The views of a scene show one set of named points, each view turned or mirrored, and shifted as a whole, with a little noise and some points left out.
(in the rows, 128 means zero)

Scene 1
View 1
(76): [121 143 143 131 133 168 120  44 149 119 179 186 122 142  88 162 180 160
 108 111 122 121]
(92): [110 154 117 128 151 178 115  66 137 132 202 204 109 132 128 156 178 120
 109 110 117 150]
(142): [ 99 148 107 107 114 149  82  64 142 140 161 206  78 128 178 155  97 107
 122 121 117 161]
(74): [128 149 101 131 147 159 127 120 125 126 193 191 118 123 134 151 163 137
 133 124 107 139]
(269): [135 131 117 122 107 125 113 117 134 117 149 163 112 124 118 155 117 176
 152 136 103 113]
(275): [131 131  92 110  92 109  95 144 126 127 131 167  92 111 169 148  61 153
 170 148  96 129]
(125): [150 130 124 137 117 130 139 131 128 105 158 150 134 126  86 154 155 200
 157 136 103  97]
(143): [130 154  78 125 153 152 127 154 119 132 195 193 111 111 159 147 148 126
 145 131  98 145]
(40): [118 166  72 123 174 176 125 134 116 140 222 215 106 113 170 148 177  88
 124 120 104 171]
(205): [132 138 119 127 118 140 119 103 139 117 161 171 114 126 117 154 134 166
 143 129 109 120]
(98): [128 148 110 128 140 156 121 109 132 122 184 186 116 125 122 152 158 145
 133 126 109 133]
(195): [125 148  89 120 132 143 111 130 125 129 174 188 100 119 158 150 126 129
 141 132 102 143]
(297): [128 149 103 126 145 152 126 122 125 126 187 188 115 122 134 155 162 139
 135 129 102 137]
(202): [108 145 115 117 123 154  99  65 143 133 170 197  93 126 148 156 128 124
 120 118 114 146]
(83): [149 127 135 137 122 139 141 110 133 106 166 154 139 133  70 154 169 204
 146 130 109  93]
(290): [142 115 136 119  72  97 103 104 140 107 107 137 115 128 103 152  78 210
 168 147 105  88]
(4): [114 149 130 130 143 175 116  50 146 125 192 197 113 140 109 159 182 139
 108 110 119 137]
(288): [125 144 104 123 130 146 114 113 131 126 172 182 109 122 140 153 133 143
 139 128 105 137]
(157): [133 134 110 128 122 139 117 115 131 120 162 172 113 122 124 154 132 163
 145 132 104 123]
(60): [109 139 150 118 107 155  96  19 156 123 158 186 103 147 107 163 137 153
 110 112 129 132]
View 2
(40): [114 174  92 183 125 197 172  60 136 188 122 165 135 205 136 136 134  51
 117 164 157 129]
(98): [ 87 162 120 143 122 160 181 102 156 173 132 164 123 172 132 110 151 106
 162 162 156 137]
(60): [101 143 171 132 100  98 191  87 199 190 142 168 133 187 119  74 145 155
 172 170 151 171]
(157): [ 96 154 122 123 123 143 179 118 148 152 122 163 120 146 134 114 153 124
 174 158 149 130]
(83): [ 38 150 131 104 126 158 195 154 160 167 150 159 105 142 126  97 168 141
 203 154 169 133]
(269): [ 96 152 126 114 125 130 178 127 153 140 119 163 120 127 134 113 155 138
 182 160 144 129]
(297): [ 91 165 112 147 122 171 180  99 146 172 128 164 125 172 133 119 148  95
 156 162 157 131]
(290): [100 140 143  78 124  91 179 156 157 113 109 163 113  86 130 101 167 183
 212 158 131 132]
(92): [ 94 162 133 165 111 157 186  72 175 206 143 167 135 213 126 100 143  98
 142 168 164 156]
(288): [107 160 118 139 122 150 175  98 147 159 118 165 127 159 134 118 150 110
 157 159 147 132]
(142): [153 159 129 160 112 118 166  54 161 166 105 168 144 181 134 114 131 111
 133 173 129 148]
(202): [119 158 132 148 112 132 175  82 162 171 120 167 135 174 132 109 142 115
 150 166 144 144]
(125): [ 50 151 123 105 128 161 190 157 150 151 140 161 104 129 132 107 170 133
 202 154 162 123]
(205): [ 91 152 133 124 119 140 181 120 157 156 126 162 122 145 129 109 156 132
 176 162 149 138]
(275): [155 156 110 112 126 115 154 109 129 106  81 166 130 100 145 133 147 132
 164 163 115 117]
(76): [ 62 152 156 137 108 137 197 102 190 201 159 165 120 194 118  82 156 134
 176 162 169 159]
(195): [121 164 108 145 124 155 169  90 140 151 110 167 131 156 138 128 143  98
 147 165 139 128]
(74): [ 90 163 111 149 125 172 182  98 148 176 131 162 123 176 130 118 146  89
 153 162 158 135]
View 3
(290): [161 125 156 150  71 127  31  82 140 114 177 121 119  95 165 197  52  45
  75 133  97  57]
(205): [148 136 141 144  59 126  94  95 147  78 168 107 123  92 141 149 108  90
 122 132  86  52]
(275): [127 123 158 136  76 116  68  53 148 100 185 159 134  89 149 184  64 146
  85 153 100  81]
(98): [141 146 131 144  56 127 122 100 151  61 166 110 125  92 130 135 132 111
 139 131  80  51]
(143): [125 150 122 129  59 121 141  81 157  56 183 133 134  86 109 152 134 159
 130 143  73  74]
(40): [115 153 122 133  51 121 173  88 159  34 168 125 135  83 109 106 162 189
 162 142  77  66]
(76): [154 136 139 157  45 127 108 121 143  65 146  73 114  96 151  99 132  66
 160 113  88  22]
(202): [130 128 154 146  55 120 107  86 149  72 156 113 130  88 148 113 117 132
 143 136  98  49]
(288): [136 135 140 140  58 122 112  86 152  69 170 120 129  89 135 140 118 124
 129 134  88  58]
(142): [115 117 169 145  57 114 108  70 147  72 151 124 136  85 156  93 110 170
 144 141 111  48]
(74): [138 151 125 137  56 123 135 100 155  57 169 112 127  88 120 132 140 125
 140 134  77  59]
(195): [125 135 143 138  64 118 110  69 153  75 175 142 134  88 136 151 104 158
 117 145  92  73]
(269): [149 137 140 144  63 126  78  88 146  87 174 121 122  91 145 168  94  87
 107 135  87  58]
(297): [134 150 126 141  54 126 132  98 156  59 175 114 125  90 123 139 136 125
 137 135  75  58]
(92): [131 136 142 148  45 123 137 108 151  51 149  88 127  91 138  84 151 127
 170 123  92  33]
(4): [141 136 144 154  45 127 123 120 147  58 144  80 119  93 146  86 146  93
 167 119  91  24]
(125): [167 157 117 142  58 136  92 113 149  77 184 105 115  96 126 189 112  44
 105 127  67  58]
View 4
(60): [140 137 183 173 113 147 118 210 126 124  77 128 148 129 120  56 136 140
 144 141 143 112]
(125): [140 147 147  86 110 154 142 235 120 113 122 142 149 102 164 138 154 145
 163 132  85  66]
(143): [122 190 148  84  95 111 135 149 127 134 152 118 147 151 161 141 128 126
 148 128  98 145]
(76): [125 159 190 145 113 129 119 216 108 113  91 138 165 132 152  69 155 142
 142 123 147  92]
(195): [133 172 146 105  95 125 136 156 134 138 135 119 139 142 140 129 122 128
 151 135  97 149]
(74): [117 183 163  99 101 116 129 172 117 124 129 125 158 145 159 119 138 131
 144 122 117 125]
(275): [164 136 110 109  92 160 155 174 164 151 131 112 105 117 108 150  98 131
 169 160  60 149]
(205): [139 150 151 116 105 144 135 202 129 126 113 131 142 122 143 112 137 137
 156 136  99 106]
(297): [128 175 151  97  99 121 137 171 126 129 133 123 147 137 152 133 132 131
 149 130  99 126]
(142): [136 165 162 147  97 126 124 142 144 149 115 111 132 154 113  88 109 132
 144 143 124 171]
(157): [138 153 145 106 102 143 137 196 132 126 120 129 141 122 143 125 134 138
 156 134  95 111]
(83): [133 147 157  98 111 147 138 247 113 108 113 146 155 101 167 121 162 143
 155 126  99  58]
(4): [117 172 192 142 108 120 114 191 111 118 100 132 166 145 151  70 150 138
 135 122 152 114]
(92): [112 183 189 135 104 110 115 165 111 123 110 125 166 154 152  76 142 134
 131 120 150 134]
(269): [147 141 138 110 104 153 144 208 138 131 117 127 132 113 135 128 128 137
 161 143  84 106]

Which points are out of place in each view (at most two, in the order of its rows)? Write - if all are in place.
view 1: (142), (202)
view 2: -
view 3: (195)
view 4: (297)

Scene 2
View 1
(119): [114 151 168 147 118 130  99 105 145 110 170 137 168  90 170 146 208 116
 134 153 105  96]
(38): [117 142 193 149 117 124  94  97 148 122 158 127 158 101 159 161 203 109
 136 132  90  96]
(94): [ 87 169  87 157 102 138  69  99 139 120 152 144 142  96 159  61 155 114
 142 127 113 186]
(199): [123 138 185 185 138  98  81  84 125 137 158 124  97 100 178 126 181  92
 161  73  66 158]
(79): [126 138 210 154 124 119  99  96 144 123 161 125 153 100 164 174 212 108
 139 128  85  88]
(37): [ 95 166 121 145  90 138  68  87 155 126 135 134 166 114 139  93 156 119
 134 119 107 160]
(47): [ 86 176 101 136  78 152  69  94 163 115 136 136 191 112 133  88 157 126
 122 144 122 153]
(122): [124 136 200 174 144 103 100  99 124 126 177 133 115  82 190 151 210  95
 151 112  80 113]
(100): [101 151 130 176 137 115  92 106 119 117 182 151 106  71 197  91 187  97
 158 118 100 159]
(212): [119 144 171 188 135 100  74  78 125 142 156 128  90 101 177 106 166  91
 163  64  69 183]
(121): [101 163 130 146  95 138  75  92 150 123 142 136 165 109 143 106 171 118
 133 128 108 147]
(182): [103 167 131 151  89 134  61  74 157 134 123 121 154 124 129  94 147 113
 137  92  93 181]
View 2
(121): [ 79 114 124 157 125 152 133 133 131  93 123 135 107 151 179 143  91 100
 159 111  87 142]
(100): [ 52  83  89 112 167 137 118 103 114 125 132 133 122 143 128 169  73  62
 127 113  65 136]
(182): [ 81 120 119 161 128 184 109 136 141  74 111 163  98 170 197 153  90 104
 148 111  59 154]
(199): [ 82  79  85 126 157 138  96 131 103 113 138 146 131 178 152 164  86 109
  72 118  22 152]
(79): [110  89 119 150 121  77 143 149  88 132 146  97 141 160 160 123 104 140
  94 119  70 148]
(119): [ 95  98 132 156 119  82 156 141  96 132 143  89 131 142 158 117 100 121
 134 116 103 134]
(122): [ 86  73  91 125 149  92 123 129  86 139 150 110 142 158 136 146  89 110
  79 120  51 143]
(37): [ 75 120 128 160 125 170 124 131 140  84 114 146 101 153 187 151  88  95
 164 106  82 144]
(47): [ 75 131 142 168 117 166 143 129 145  82 109 135  94 140 191 141  89  89
 200 105 111 140]
(94): [ 50 112 114 139 147 184 124 109 147  90 112 152 100 143 162 169  73  61
 180 103  87 139]
View 3
(100): [ 68 156  84  94  96 158 147 223 103  96  72 176  44 126 147 140 140 139
 110 148 137 110]
(119): [107 149 149 154 105 154 116 141 142  88 133 122  94 147 114 157 151 161
 144 172 133 112]
(182): [109 151 103  96  49 139 116 184 116 168 116 184 110 149 115 148 146 121
 128 121 159 125]
(38): [111 148 143 125  97 142 124 134 148 103 132 127  97 148 110 150 167 140
 147 163 136 105]
(212): [ 91 150  79  35  73 126 153 185 132 138  93 174  65 139 128 131 183  96
 131 129 145  89]
(122): [ 90 151 119  86 112 138 150 152 152  84 107 125  61 137 124 137 187 127
 143 164 127  83]
(79): [113 150 145 115 107 135 128 122 160  93 133 117  92 148 108 146 180 139
 154 164 130  93]
(94): [ 90 153  90 120  55 156 116 224  90 150  94 203  90 137 131 150 111 146
 111 126 162 137]
(199): [ 95 152  95  42  86 126 153 166 140 125 102 158  69 144 126 134 193 100
 138 139 140  86]
(47): [113 147 121 158  50 160  92 191  96 158 126 185 124 149 112 160 103 163
 123 128 165 151]
(121): [111 149 116 128  65 150 112 178 115 146 124 174 109 146 114 153 132 145
 130 135 156 128]
(37): [110 148 109 123  54 149 110 189 108 160 123 184 114 148 114 151 127 137
 125 126 161 136]
View 4
(122): [133 194  82 183 131 118 140 138 135 124 185 129 116 101 143  75 114  80
 116  86 148 112]
(121): [139 130 131 155 124 157 130 109 124 118 160 131 141 177 118  71 145 121
 116 111  94 145]
(199): [150 180  76 181 118 110 160 116 141 159 170 121 157 133 150  54 109  93
 103  88 158 128]
(100): [151 164 121 155 105 126 136 144 155 134 186 129 135 142 134  39  94  72
  98  64 102 154]
(37): [149 125 133 154 113 153 139 100 133 134 157 124 162 194 120  57 137 122
 107 108  97 153]
(119): [117 160 107 172 147 161 113 130 114  85 177 141  91 123 116 102 149 105
 133 112 108 106]
(47): [141 108 158 145 121 176 119 106 119 105 156 134 141 204 101  71 156 131
 118 119  63 155]
(94): [157 117 151 140 101 152 130 119 145 132 167 126 159 200 117  39 119 106
 101  88  69 169]
(182): [154 123 122 160 119 148 148  86 127 147 145 124 175 205 124  59 147 135
 108 118 110 151]
(212): [160 171  84 174 111 106 167 110 147 171 165 118 171 153 152  39 102  93
  96  84 153 143]
(38): [119 166  96 181 150 156 125 116 107  97 167 136 102 120 124 107 158 113
 132 121 132 101]

Which points are out of place in each view (at most two, in the order of its rows)? Write - if all are in place.
view 1: (119)
view 2: -
view 3: (100), (182)
view 4: (37), (38)
